Each row is a point on a landscape with many valleys, with its height.
A ball rolls from a point to the lowest of its 3 nearest points, and stops where none of them is lower. Distance is the straight distance between rows; heights are no part of it.
q_205 (h 400): [164  99  97 133 147 102 141 142 137 110  51 192 175  93  75  84 130 127
 190 173 144 144 144  82 162 148]
q_942 (h 120): [ 95 164 140 129 108 131 115 145 133 140 146  99 102 158 192 149 119 145
 119 121 126 135 129 176 123 112]
q_442 (h 200): [136  83 154 107 118  95 114  48 112 144 147 111 132 115 100  92 155  98
 106  86 126 109 177 120 147 142]
q_900 (h 323): [147  63 143 148 137  72 142  80 151 129 102 117 144 141  93  86 166 125
 125  79  95 103 160  88 123 164]
q_930 (h 76): [131  91 127  70 107 106 128  74 112 154 139 106 113 116 129 138 108 132
 108  78 119 120 131 125 106 147]
q_111 (h 482): [105 136 128 146 115 126 100 104 148 161 137 129 130 133 179 134  84 164
 100 118 120 106  98 135 118 137]
q_619 (h 125): [113 104 156  73  86 131 126  88  89 147 170 112 132 118 151 104 134 116
 100 109 145 112 139 151 110 112]
q_463 (h 399): [118 134 112 163 107 138 123 146 167 129  35 152 203 103  93 122 146 120
 153 154 176 143 106 108 135 148]
q_784 (h 424): [185  73 120 131 187  86 131 112 139 114 114 169 124 137 125 131 129 128
 130 103 101 109 166 127 129 163]
q_644 (h 149): [175  95 108 125 185 101 125  89 115  93 142 174  86 120 142 155 123 147
 149 158  99 134 169 125 124 122]
q_484 (h 298): [158 164  89 135 144 125 120 112 122 109 150 181 121 120 144 157 115 136
 161 175  98 142 119 141 131 125]
q_420 (h 280): [ 80 161 155 181 118 123 134 173 146 172 124 132 134 137 147  97 151 152
 138 140 141 105 136 115 143 137]
q_283 (h 425): [129 178  63 151 126 131 138 160 115 132 134 138 149 125 113 176 129 153
 163 191 101 124  57 126 139 118]
q_390 (h 365): [144 134  83 156 152 128 139 149 121 126  98 194 169  95  78 135 108 143
 169 196 132 109 101 110 151 147]
q_335 (h 154): [ 87 163 130 130 104 147 108 156 125 106 142  48  57 148 217 182 130 141
 114 139 102 184 113 174 122  96]
q_996 (h 45): [124 126 132  87 108 152 160 182 121 124 168  50  33 157 180 117 134  75
  77 116 108 166  94 180 123 123]
q_986 (h 366): [152 114 101 142 132 123 146 127 142 123  93 193 183 112  87 104 131 141
 164 186 149 128 118 103 164 149]
q_412 (h 107): [ 93 127 145 163 101 119 153  98 153 156 113 132 129 134  93  75 147 142
 139  94 110  98 161  80 119 139]
q_428 (h 77): [ 98 118 130 134 103 137 168 164 113 149 134 109 125 150 128  92 163  63
 116  66 132 103 123 166 119 107]
q_931 (h 126): [113 109 139  80 103 164 104 141  84 132 161 103 123 143 147 159 130  66
  85  88 164 139 127 153 124 101]
q_638 (h 159): [181 102 111  93 166 116 113  99  97  64 129 127  67 146 126 161  83 159
 103 146 113 171 140 145  81 136]
q_416 (h 114): [109 165 154  87  73 134  89 148  77  99 149  78  94 143 168 178 105 166
  97 136 126 163  98 177  86 122]
q_856 (h 343): [193 145  98 117 152 111 138  81 120 122 135 169 109  86 136 187 134 135
 226 151  83 151 148 138 166 138]
q_19 (h 496): [ 90 163 145 168 139 132  91 172 153 141 136 104 130 173 183 169 126 133
 160 155 120 101 121 158 149 124]
q_359 (h 376): [108 175 117 158 113 138 135 191 163 136  87 146 191 105  83 134 115 132
 153 171 134 114  83 149 153 154]
q_362 (h 96): [122 113 137  87 101 118 133  89 126 127 145  94  96 130 141 147 122 150
 109 109 123 121 129 160  94 129]
q_851 (h 228): [ 96 149 150 160 123 133 128 179 160 182 122 103  99 144 171 115 144 157
 143 127 143 100 141 146 151 128]
q_165 (h 39): [151  79 133 157 177  66 140  99 159 136  97 145 142 140  91  84 125 147
 143  85 110  98 158  95 133 166]
q_302 (h 150): [118 138 168  62  89 123 105  99  85  88 163  90  98 141 124 153  57 154
 103 124 109 177 126 142  77 118]
q_617 (h 46): [102 122 153 108 125 142 147 153 112 128 158 101 128 143 144 119 161  49
  91  95 141 104 110 175 143  97]
q_833 (h 112): [118 136 132 108 109 121  83 109 114 130 129 106 114 142 152 138 103 160
 102 115 135 116 120 167  90 124]
q_932 (h 438): [173  75 101 139 184  98 145 103 136 142 109 185 153 120 116 114 135 127
 167 131 117 117 191  88 161 163]
q_209 (h 68): [114 150 145 113 100 134 156 173 129 159 150 106  77 142 171 108 149  94
 119 105 112 102 120 182 115 106]
q_280 (h 349): [162 165  74 129 159 114 163 123 128 137 133 176 130  71  97 161 117 167
 200 176 106 112 128 115 136 131]
q_56 (h 82): [ 87 140 139 146 118 146 165 159 159 139 167  64 109 159 108  73 171  37
 116  99  91 127 102 174 145 116]
q_680 (h 354): [150 110  96 152 161 114 118  98 160 131 127 193 156 144 117 115 105 143
 142 169 116 118 109 115 146 126]
q_184 (h 362): [158 104 101 164 156 104 127 112 157 111 109 191 138 132  99  98 135 152
 128 172 119 114 129  93 158 163]
q_255 (h 105): [ 89 116 150 112  86 145 144 141 100 160 155 108 112 126 161 117 150  99
 118  81 137 106 123 148 105 118]
q_171 (h 418): [146 182  79 135 162 109 169 132 136 100  74 142 145  26  88 135 105 206
 186 167 124 111 121  81 168 116]
q_70 (h 15): [116 159 124 120 126 142 164 178 141 160 160  84  45 157 195 118 157 118
  96 115 105 142 123 170 134 105]
q_23 (h 392): [125 171  87 141 122 106 159 209 136 124 112 158 170  78  93 156 117 170
 151 181 142 123  71 126 135 126]
q_513 (h 253): [104 132 150  68  71 146 110 127  88 119 160  79  92 122 147 167  93 118
  87 119 131 171 112 158  90 105]
q_960 (h 385): [132 119 102 160 122 123 131 136 156 110  57 178 184 103  57 105 144 120
 156 165 165 116 112  90 148 139]
q_755 (h 469): [ 85 165 141 184  93 145 111 176 159 122  54 123 166 112 117 102 165 135
 149 143 182 112 132  68 175 143]
q_61 (h 115): [126 126 159  65  93 128 107  89 122  98 151  86 109 144 152 137  94 136
  99 107 125 141 114 147  74 141]
q_989 (h 551): [159 122 187  44 129 178 123 112  70 117 190 107 118 149 117 131 106  89
  54 105 170 141 117  89 123 103]
q_770 (h 490): [185  96 142 172 192  91 147 122 111 122  91 195 144 140 112 116 141 123
 180 117 123  95 196  74 159 148]
q_2 (h 162): [187 105 112 121 175 115  84  87  91  86 134 169  82 139 153 177 141 131
 140 140 111 136 179 130 138 112]
q_304 (h 322): [124 135 107 160 138 142  91 111 131 133 128 167 133 157 138 166 115 134
 125 169 100 125  74 152 120 113]
q_48 (h 71): [ 98 128 137 155 116 160 159 146 141 139 141 101 106 157 117  89 158  37
 108  88 138 126 113 159 138 128]
q_289 (h 89): [ 99  97 144 111 104 120 144  82 112 174 139 113 123 118 128  93 137 131
 109  83 129 112 153 128 107 139]
q_163 (h 14): [110 160 150  81 106 140 135 182 113 129 165  75  62 142 177 145 133  99
 107 124 118 148 128 192 119 119]
q_734 (h 27): [119 132 155  75 107 163 131 168  91 127 158 101 102 136 145 139 145  62
  77  86 149 136 117 175 113 105]
q_998 (h 205): [134 130 126 105 135 124 104 103 107  87 153 117  97 148 148 163  84 162
  64 138 102 153 121 158  59 121]
q_225 (h 393): [105 157 110 169  87 126 122 166 162 117  70 125 195 105 105 129 131 127
 164 160 163 126  96 106 150 152]
q_450 (h 50): [128  84 151  84 100 164 124  95  72 142 169  94 127  96 132 121 145  97
  91  84 165 120 138 124 122 107]
q_867 (h 95): [148 107 110 104 141 113 121  94 158 133 132 113 106 132 132 126  98 161
  98 107 115 119 131 140  94 144]
q_531 (h 511): [105 153 100 139 124 152  88 142 153 162 146 150 146 164 146 156 111 142
 148 157 119 130  99 151 138 135]
q_310 (h 42): [110 149 131 107 122 154 164 172 143 166 162  70  72 159 172 123 157  58
  92 103  95 163  88 193 133 116]
q_342 (h 93): [125 125 145 116  99 125 105 125 120 131 148  90 112 152 175 138 111 178
 121 110 122 116 121 163  83 123]
q_748 (h 133): [106 152 122 131 139 136  96 127 124  99 143 100 118 160 171 178  93 160
  99 144 106 146 123 147  84 103]
q_627 (h 171): [174  69 122  89 176  92 112  76 117  95 124 121  84 128 135 147  86 148
  98 120 115 142 147 133  98 145]
q_723 (h 314): [185  97 126 146 175  85 135 114 122 120  95 199 145 113 128 156 134 128
 215 124 117 123 188 106 184 160]
q_666 (h 84): [100 162 131 109 106 132  84 123 120  99 138  82 117 153 183 167  85 157
  99 128 101 151 107 163  87 113]
q_999 (h 299): [ 87 146 137 175 114 117 129 136 145 166 127 140 122 137 163 128 132 166
 124 105 145  96 143 121 121 125]
q_176 (h 273): [180 139  90 146 171  96 147 136 136 129 100 192 146  61  93 138 116 159
 190 161 127 122 169 103 160 157]
q_470 (h 101): [159  72 139 111 146  88 134  88 132 134 114 118 118 125 116 120 109 147
 106  99 112 132 136 140 124 149]
q_801 (h 468): [ 97 127 137 192 130 133 115 130 168 147  84 147 160 121 117 110 116 142
 145 140 161 106 120  75 142 132]
q_447 (h 187): [154  94 159  67  91 125 119  65  93 149 171 100 134 113 111 118 134 103
 109  85 137 131 152 117 125 127]
q_344 (h 98): [ 86 136 138 165 102 134 166 158 111 158 143 132 120 140 122  84 169 104
 131  98 134  72 131 116 110 121]
q_527 (h 188): [ 95 179 147 135 103 129 114 144 140 122 145  89  79 161 215 174 132 133
 121 140 110 165 113 177 129 108]
q_307 (h 34): [117 134 150 100  94 147 114 174 114 138 164  88 104 153 153 126 152  41
  96  83 120 146 100 186 126 109]
q_396 (h 315): [143 108 172  89 152 205 112 153  81 104 184  87 133 159 132 145 127  81
  55  78 167 138 114 122 124  92]
q_690 (h 344): [ 96 177 114 153 122 130 119 187 155 137  98 145 179 118 108 144 138 143
 160 183 140 126  70 151 156 138]
q_817 (h 94): [ 89 122 141 159  91 144 160 124 119 163 142 131 117 123 146  86 143 139
 119  74 131  92 145 118 107 111]
q_564 (h 37): [105 137 150 118 124 164 122 153 136 138 172  73 128 156 142 104 174  39
  82  74 133 131 100 177 137 100]
q_660 (h 259): [ 94 171 160  65  69 140 115 149  85 126 165  81  84 136 152 160 100 113
 103 107 131 164 115 183 103  93]
q_885 (h 99): [103 112 148 160  99 124 169 106 131 147 136 126 129 129 100  68 152 122
 120  91 118  85 157 108 122 115]
q_343 (h 19): [126 131 148  78  87 163 135 182  87 120 170  81  91 137 173 149 151  77
 103 107 120 142 100 163 112 119]
q_590 (h 220): [118 140 128 136 139 138 109 115 148 124 144 118 129 157 164 178 111 153
  92 157 116 137 110 157 116 123]
q_32 (h 404): [135 157  74 138 126 116 174 160 134 104  57 175 167  41  62 110 119 161
 159 172 150 121  99 107 142 144]
q_946 (h 192): [ 87 141 153 183 117 142 159 182 162 162 126  92  88 153 135  89 188 108
 144 130 134 121 129 134 148 117]
q_767 (h 103): [165  89 127  93 131 108 102  70 125 116 144 100 125 135 107 142 106 153
 121  97 106 138 128 131  86 152]
q_710 (h 249): [ 99 155 160 194 109 137 142 194 153 150 120 114 101 127 153  87 167 121
 146 132 135 108 140 101 157 116]
q_195 (h 53): [100 123 171  93 128 179 112 153 125 113 149  77 141 155 145 132 165  65
  64  70 148 126 119 148 143  93]
q_215 (h 297): [ 93 133 153 167 115 128 158 152 149 152 116 114 130 141 136  97 144 143
 120 108 144  87 152  98 133 110]
q_294 (h 516): [143  94 176  48 105 152  96  94  70 138 187 105 128 147 119 136 125 101
  79 119 164 165 143 100 147 108]
q_435 (h 464): [116 136 130 183 117 150 129 126 177 124  78 122 168 113  88  97 130 136
 132 134 176 115 132  43 137 134]
q_256 (h 402): [123 112 112 166 128 117 137 127 164 134  81 154 186 130  85  92 142 134
 137 166 169 128 123  69 138 145]
q_599 (h 210): [120 124 174  67  87 175 116 145  67 124 186  98  93 124 143 139 114  88
  78 119 158 140 129 134 104 101]
q_732 (h 339): [131 135 112 141 146 122 110 119 151 129 128 174 146 140 148 136 121 143
 154 169  90 122  89 134 126 108]
q_836 (h 145): [101 188 146 122  82 149 120 158 111  79 151  71  56 164 180 169 115 143
 103 119 106 179 124 177 109 112]
q_365 (h 401): [125 114 116 160 128 139 136 129 175  95  44 158 202 115  74  91 153 130
 147 160 178 132 123  56 148 159]
q_882 (h 104): [ 74 123 149 188 105 141 174 184 143 144 119 103 110 152 101  83 174  84
 145  96 112  97 130 107 117 128]
q_761 (h 215): [195 132  82 147 178  90 130 113 133 125 105 186 149  76 108 173 125 140
 221 120 110 126 194 116 180 171]
q_94 (h 571): [113 178  96 140 116 146 106 151 130 125 143 125 137 169 139 203 136 139
 156 167  90 138  80 169 153 110]
q_303 (h 374): [132 112  98 150 138 133 131 153 137 107  71 182 187  85  88 101 122 121
 165 194 170 131 116  86 150 152]
q_88 (h 465): [111 109 136 166 134 100 135  98 150 157 129 125 149 143 116 108 107 166
 110 124 136 100 149  85 119 156]
q_295 (h 41): [ 94 126 141 106 130 136 156 140 167 151 183  58 117 148 164  80 178  41
  91 109 110 163  80 179 148 119]
q_279 (h 86): [117  93 146 108 116 107 113  81 121 158 154 108 108 129 127 107 112 160
 105  98 132 108 131 150 102 146]
q_896 (h 359): [137 117 203  29  97 157 105 106  66 105 192  99 111 142 119 141  98 111
  79 140 139 176 126 112 110  96]
q_453 (h 429): [146 113 113 171 141 117 122 113 184 117  47 157 201 115  67  77 131 136
 152 154 156 124 135  32 124 143]
q_746 (h 281): [150  73 139 157 190  96 130 122 160 130  91 169 158 141 100  75 124 147
 135 102 109  96 155  75 136 154]
q_78 (h 525): [137  88 185  72 132 171 116  90  62 125 169 122 124 120 116 115 129  95
  60  93 184 124 134 120 141  97]
q_155 (h 97): [129  91 112 129 161 114 105  94 142 130 136 135 133 135 149 140 108 175
  98 130 121 113 137 145  97 136]
q_956 (h 395): [109 156 130 147 133 134 103 159 151 147 124 140 171 129 146 170 116 139
 151 168 115 109  70 150 151 125]
q_187 (h 80): [166  80 154  57 116 132 103  81 102 116 144  79 102 140 102 137  87 116
 109 105 108 159 133 135  82 138]
q_474 (h 494): [ 90 166 115 163 122 136 104 133 143 131 128 107 120 171 185 166 129 150
 117 143 103 161  89 159 154 116]
q_494 (h 415): [153 130  71 149 130 112 172 138 148 115  55 177 183  67  51 101 130 153
 160 165 148 133 130  81 150 176]
q_313 (h 300): [163 114 110 154 145 103 153 147 120 121 110 195 153  96 100 116 114 138
 189 156 144 131 167 100 163 155]
q_841 (h 184): [138 141 173  48 108 127 117 106  91  78 165  72  89 153  91 149  67 129
  83 132 108 196 110 139  85 116]
q_662 (h 403): [111 121 116 182 120 144 126 139 169 120  42 144 198 116 102 113 153 123
 160 143 159 113 119  87 135 135]
q_866 (h 134): [ 92 173 138 108 103 147 117 172 104 119 155  82  80 164 196 170 125 149
 108 125 105 152 132 166 101 110]
q_193 (h 90): [105 112 136 129  90 133 142 134  96 158 171 127 127 131 120 104 152  79
 105  89 148  98 142 149 114  98]
q_959 (h 463): [101 153 130 185 102 128 142 129 184 139  76 123 157 135 122 102 149 148
 146 136 174 104 143  44 120 127]
q_893 (h 91): [114 112 126 118 134 107 134  90 142 166 152 125 137 137 146 117 112 148
 104 110 117 119 142 150 111 133]
q_161 (h 44): [101 126 154 109 138 148 127 132 107 117 183  92 132 143 133 107 174  44
  99  66 137 110 111 168 142 111]
q_358 (h 441): [118 113 129 164 126 128 140 110 172 129  76 145 167 130  85  76 125 154
 134 125 136 129 171  56 123 135]
q_712 (h 279): [170 117 106 145 180  99 140 122 122 111 121 188 145  97 106 136 121 137
 206 141 112 125 170 109 154 159]
q_837 (h 428): [111 160 143 146 129 150 149 185 152 176 135  90  85 154 195 147 152 138
 154 131 112 135 126 172 143 133]
q_393 (h 166): [192 103 116 133 166  94 115  88 124 111 135 189 118 112 146 175 144 139
 199 153 111 138 175 137 142 121]
q_298 (h 78): [134 135  97 118 152 125  75 101 128  91 134 153 109 146 158 162 113 151
 110 155  98 133 111 147  95 114]
q_234 (h 458): [101 118 135 187 109 128 137 135 168 126  90 126 181 118  95  83 145 151
 131 132 151 116 146  52 130 131]
q_480 (h 260): [118 158 182  60  55 137 104 129  83 113 159  80 106 145 120 149  87 124
  90 124 126 162 103 135 107 129]
q_991 (h 172): [168 121  86 128 161 116  95  90 106  99 149 173  79 136 154 163 107 135
 135 178 106 166 132 127 114 120]
q_727 (h 372): [129 135 178  49 115 184 121 144  71 118 163  96 117 134 151 121 133  55
  59  89 174 149 128 133 128  88]
q_511 (h 406): [143 150  65 163  77 130 145 140 141 100  36 160 196  59  65  99 140 141
 145 152 176 139  95 112 133 157]
q_454 (h 106): [101 118 130 102  81 132 140 115 100 160 167 104 118 131 167 112 138 153
 109  84 131 100 124 148  97 141]
q_3 (h 83): [145  94 146  69 128 128 111  97 103 111 129  82 107 119 105 143  79 141
  87  99 121 149 133 130  85 138]
q_399 (h 111): [190 155  84 141 160  91 146 116 138 110  89 137 159  83  90 195 107 166
 209 142  75 110 169 110 170 145]
q_584 (h 110): [163 118 140  60 119 126 108  79 113  94 163  88  97 140 106 150  73 158
  91 121 101 161 123 130  70 117]
q_818 (h 411): [161 170  75 133 142 133 185 151 141 105  77 161 162  35  82 113 120 192
 183 166 143 117 118 109 147 142]
q_466 (h 122): [118 146 121 137 141 111 168 182 150 158 148  75  85 149 148  88 167  71
 112 113  92 131  92 155 150 137]
q_758 (h 459): [126 108 134 149 156 113 122 110 162 140 100 141 160 128  99  77 122 157
 121 124 139 112 146  71 123 152]
q_120 (h 180): [123 144 171  90 118 111 108 115 107  77 153  82  90 148 130 159  64 155
  79 149 109 179 118 156  68 119]
q_769 (h 398): [165  70 110 150 206  85 123 112 144 117 100 173 141 131 108 107 120 125
 150 127 115 115 183  94 145 150]
q_506 (h 109): [107 169 141 129 126 136  80 131 130 103 142  81 112 166 176 165  88 157
 101 140  99 157 100 171  85 106]
q_611 (h 43): [ 83 151 164 112 148 172 136 122 171 109 183  25 117 128 160  90 170  35
  85  87 101 156 130 173 176 107]
q_737 (h 360): [153 191  79 141 145 111 163 150 133 123 118 169 129  59 102 145 109 195
 182 190 126 119 113 134 130 118]
q_37 (h 160): [198 157  75 147 167  79 124  95 122 114 105 168 164 113 104 214 115 139
 214  77  74  99 188 120 148 143]
q_410 (h 142): [186  77 104 114 191 127  98  96 105  85 132 158  69 130 145 154 110 146
 116 146 112 145 138 131  91 124]
q_371 (h 436): [ 89 154 126 148 136 136 113 147 160 156 140 104 123 140 179 157 120 167
 124 134 131 129 119 140 134 112]
q_843 (h 414): [154  99 117 161 173 106 142 119 152 139  98 190 170 138  89 105 130 117
 144 144 124 145 162  69 152 163]
q_228 (h 69): [ 90 175 148 181 126 119 108 163 163 142  92 130 173 129 129 124 132 138
 150 159 145 113 117 106 159 136]
q_162 (h 127): [173 112  95 118 165 117 104 104 128 105 138 167 111 136 134 157 114 150
 119 161 120 138 125 136 115 122]
q_328 (h 346): [120  75 156 100 120 136 125  63  66 139 177 124 131 115 110  95 161  76
  73  73 159 128 153 110 145  99]
q_291 (h 229): [ 91 163 130 171 132 118 105 159 147 149 118 142 171 138 128 147 117 155
 149 166 154 112  88 135 156 145]
q_238 (h 396): [147  98  73 147 130 115 150 139 155 114  43 184 189 101  87  91 148 130
 161 171 169 159 131  61 140 149]
q_859 (h 432): [195  80 112 145 201  80 112 116 115 108 115 187 118 133 140 135 131 137
 157 105 112 119 179 126 156 130]
q_852 (h 140): [181  81  92 130 189 118 111  85 132 106 138 165 109 129 141 130 115 141
 134 147 113 123 149 125 139 135]
q_515 (h 155): [ 79 142 146 153  97 130 147 161 148 169 150  96  86 143 144  93 159  95
 147 105 141  98 110 144 122 135]
q_993 (h 383): [140 175  91 146 137 133 138 144 109 123 141 181 134  95 108 163 120 162
 175 204  93 126  90 140 119 124]
q_586 (h 353): [182  93  94 132 162 112 150 135 122 124  91 206 152 105  87 105 145 121
 205 162 140 138 159  86 164 165]
q_80 (h 102): [141 101 135 107 146 118  91  85 125 115 139 140 101 149 123 131 103 163
 103 128 112 117 107 149  86 134]
q_151 (h 270): [124 130 110 161 141 133  97 115 134 134 136 153 115 167 158 158 116 154
  95 155 118 129 109 130 119 133]
q_277 (h 230): [115 149 195  38  65 127 116 120  87  96 183  86 101 139 104 159  82 121
  86 139 136 182 127 140  93 115]
q_503 (h 198): [137 150  87 138 142 125  87 105 112 100 142 170 120 145 136 155 120 143
 127 179  90 154 105 140  89 112]
q_265 (h 189): [190 122 103 123 153  98  82  65 105  89 133 162 104  91 137 202 121 128
 209 130  99 147 182 129 126 129]
q_685 (h 38): [118 137 136 104 113 158 155 164 130 162 149  96 102 158 157 108 160  51
 103  87 120 124  98 200 146 112]
q_11 (h 330): [165 131 100 111 161 117 146  92 129 117 151 194  94  99 136 169 130 131
 188 165  91 138 142 144 140 124]
q_433 (h 394): [114 140 111 163 118 123 108 147 164 123  86 162 197 113  97 115 147 150
 164 167 161 120 109  92 153 146]
q_577 (h 466): [ 82 129 140 175 142 117 120 125 168 149 111 131 166 145 116  86 135 148
 141 127 159 112 136  93 136 151]
q_593 (h 116): [108 141 139 147 103 134 158 167 125 166 143 115  92 151 179 102 146 141
 139  95 121  99 120 149 126 126]
q_54 (h 199): [138  73 133 143 140  90 144  91 136 142 119 133 139 125 106  98 137 153
 117  85 107 110 152  98 111 150]
q_601 (h 364): [108 138 116 160 158 115 109 119 151 153 114 159 163 147 129 129 105 152
 147 152 142 118 119 112 140 135]
q_847 (h 506): [122 103 194  91 140 183 110 124  91 131 177  96 154 133 119 122 129  57
  38  77 179 126 127 135 130  79]
q_957 (h 88): [130 124 179  84 151 174 120 153 104 106 162  80 142 147 135 138 144  48
  48  71 156 133 120 153 127  90]
q_739 (h 92): [ 99 120 135 127  96 138 151 109 105 187 149 112 126 117 128  99 147 125
 114  90 130  88 152 142 112 124]
q_202 (h 375): [140 162  97 153 136 142 141 162 137 125  94 181 163  89  96 135 128 141
 178 193 127 121  83 133 126 130]
q_669 (h 413): [199  67 127 177 170 105 128 103 152  92  69 176 154 133  84  67 152 129
 167  99 116  96 195  52 146 143]
q_772 (h 420): [150 184  54 158 130 102 158 167 119 108  80 159 148  43  94 110 108 200
 152 174 159 118 100 113 146 123]
q_871 (h 342): [184 121  92 129 146 102 130  69 110  99 138 187  99 112 132 186 122 129
 164 160  68 156 140 138 126 136]
q_13 (h 386): [106 153  86 158 131 128 142 171 165 116  63 162 194 101  79 118 123 132
 156 179 154 123  93 110 129 156]
q_219 (h 233): [ 98 155 103 144 134 135  78 119 130 122 138 155 117 169 166 173 107 149
 115 160 100 132 103 169 125 110]
q_902 (h 117): [ 89 111 145 117 127 160 138 126  97 129 170 115 142 150 123 110 162  35
  74  60 168 119 111 146 131 107]
q_683 (h 426): [115  80 155 104 127 153 129  91  76 130 178 126 132 127 117  83 153  63
  55  86 166 103 166 126 141  96]
q_719 (h 489): [ 79 142 154 164 128 126 112 146 156 158 136 130 158 162 165 140 111 166
 137 149 124 109 109 131 125 142]
q_127 (h 430): [193  84 118 157 163  88 139 138 139 108  78 206 152 123  89  89 127 111
 199 133 131 135 177  77 173 143]
q_899 (h 357): [161 153  79 148 143 108 149 128 121 125 134 183 137  90  90 138 107 152
 175 189 109 126 105 124 140 138]
q_952 (h 119): [125  67 148 109 105 123 126  62  87 154 144 114 130 103 112  97 135 107
 116  68 124 117 144 130 121 143]
q_389 (h 358): [121 120 122 153 153 108 142 116 170 129 112 172 166 131 113 107 119 146
 145 188 142 118 121 105 140 149]
q_699 (h 108): [ 96 114 163 163 127 119 153  99 165 144 115 117 138 127 113  64 134 150
 128  84 129  86 148  81 126 134]
q_820 (h 21): [107 173 127  95 110 163 145 172 101 118 158  45  41 153 191 147 140 131
 112 123 108 179 116 190 104 130]
q_571 (h 419): [118 104 118 178 137 111 120 115 189 136  52 142 172 141  83  83 130 152
 134 138 162 124 147  57 135 141]
q_933 (h 467): [ 94 163 144 192 110 153 160 172 149 129  71 111 124 143 117  96 161 126
 155 131 174 118 147  50 164 108]
q_426 (h 397): [139 156  70 146 120 142 149 165 132  94  47 161 179  66  71 129 126 138
 150 174 165 122 109 119 137 150]
q_501 (h 655): [133  87 176  90 160 183 120 111  68 117 158  95 130 126 101 123 130  96
  47  64 173 113 129 116 138  75]
q_229 (h 340): [162 144  88 115 163 115 153 121 129 120 146 190 113  93 125 137 126 140
 203 188 103 146 127 106 141 127]
q_196 (h 63): [102 152 130 120 104 129 130 131 120 154 157 113  99 150 171 134 116 157
 112 102 106 131 127 153  97 133]
q_488 (h 481): [114 151  87 151 138 140 113 159 152 151 114 177 158 135 109 162 134 155
 139 194 112 118  92 146 135 123]
q_868 (h 151): [162  68 132 122 153  90 145  75 133 137 121 104 123 135 100  97 131 133
 110  71 108 101 162 139 113 166]
q_339 (h 405): [122 124  97 172 106 157 113 146 162 117  24 131 195  95  96 119 162 124
 145 139 187 126 122  77 122 125]
q_455 (h 62): [100 105 183  34  74 173 102 110  74 128 168  90 124 113 164 149 120  99
  95 108 149 156 142 127 113 109]
q_525 (h 241): [122 149 176  44  63 161 114 153  70 123 171  89  78 138 136 160 102 110
  84 120 149 151 128 136 112 102]
q_188 (h 100): [105 121 138  85  83 115 142 120  87 161 149 106 124 132 145 107 143 134
 100  84 137 109 128 152 100 125]
q_700 (h 40): [106 129 155 116 128 153 144 145 145 145 182  54 111 138 141  94 180  19
  75  71 111 141 109 187 156 118]
q_406 (h 35): [106 157 137 110  78 145 136 160 117 150 139  96  84 139 183 137 127 128
 109 111 111 137 135 180 105 123]
q_376 (h 113): [104 119 158 174 115 164 166 180 158 151 111  90  99 139 120  79 170  78
 131 109 109 100 131 105 138 118]
q_616 (h 47): [150  68 148  56 115 113 111  64  91 132 140  99 107 109 117 130 103 118
 110 106 133 136 135 143 102 129]
q_248 (h 348): [196 122  88 129 154 100 150 115 138 141 139 185 128 123 113 147 130 141
 178 174 121 133 144 124 177 148]
q_441 (h 73): [186 186  79 144 176  87 163 129 149 114  89 144 147  54  87 179 107 184
 199 142  99 139 153 110 157 132]
q_791 (h 118): [ 98 160 141 104 104 145 114 135 123 123 150  78  80 139 182 172 114 161
  99 108 119 154 131 158 114 106]
q_661 (h 321): [ 98 162 148 153 129 148 111 155 150 162 141  96  94 161 188 144 134 158
 150 134 113 128 131 154 143 116]

Two balls start at each pair of points below. Name the first point that both come to, or write none.
q_685 / q_255 => none
q_843 / q_389 => q_680
q_960 / q_202 => q_899
q_238 / q_365 => q_303

Where does a ball stop that starts at each point below?
q_501 => q_564
q_265 => q_298
q_453 => q_11
q_466 => q_163
q_494 => q_11
q_531 => q_666
q_856 => q_298
q_772 => q_11

Call two points neighbours if one is among the 3 nearest of the other. Go from one point of each pair to the other, from neighbour to neighbour, staying as low as possible. Name the highest point that can't be avoided.
q_564 / q_279 => q_739
q_616 / q_165 => q_54
q_188 / q_450 => q_619
q_455 / q_163 => q_599
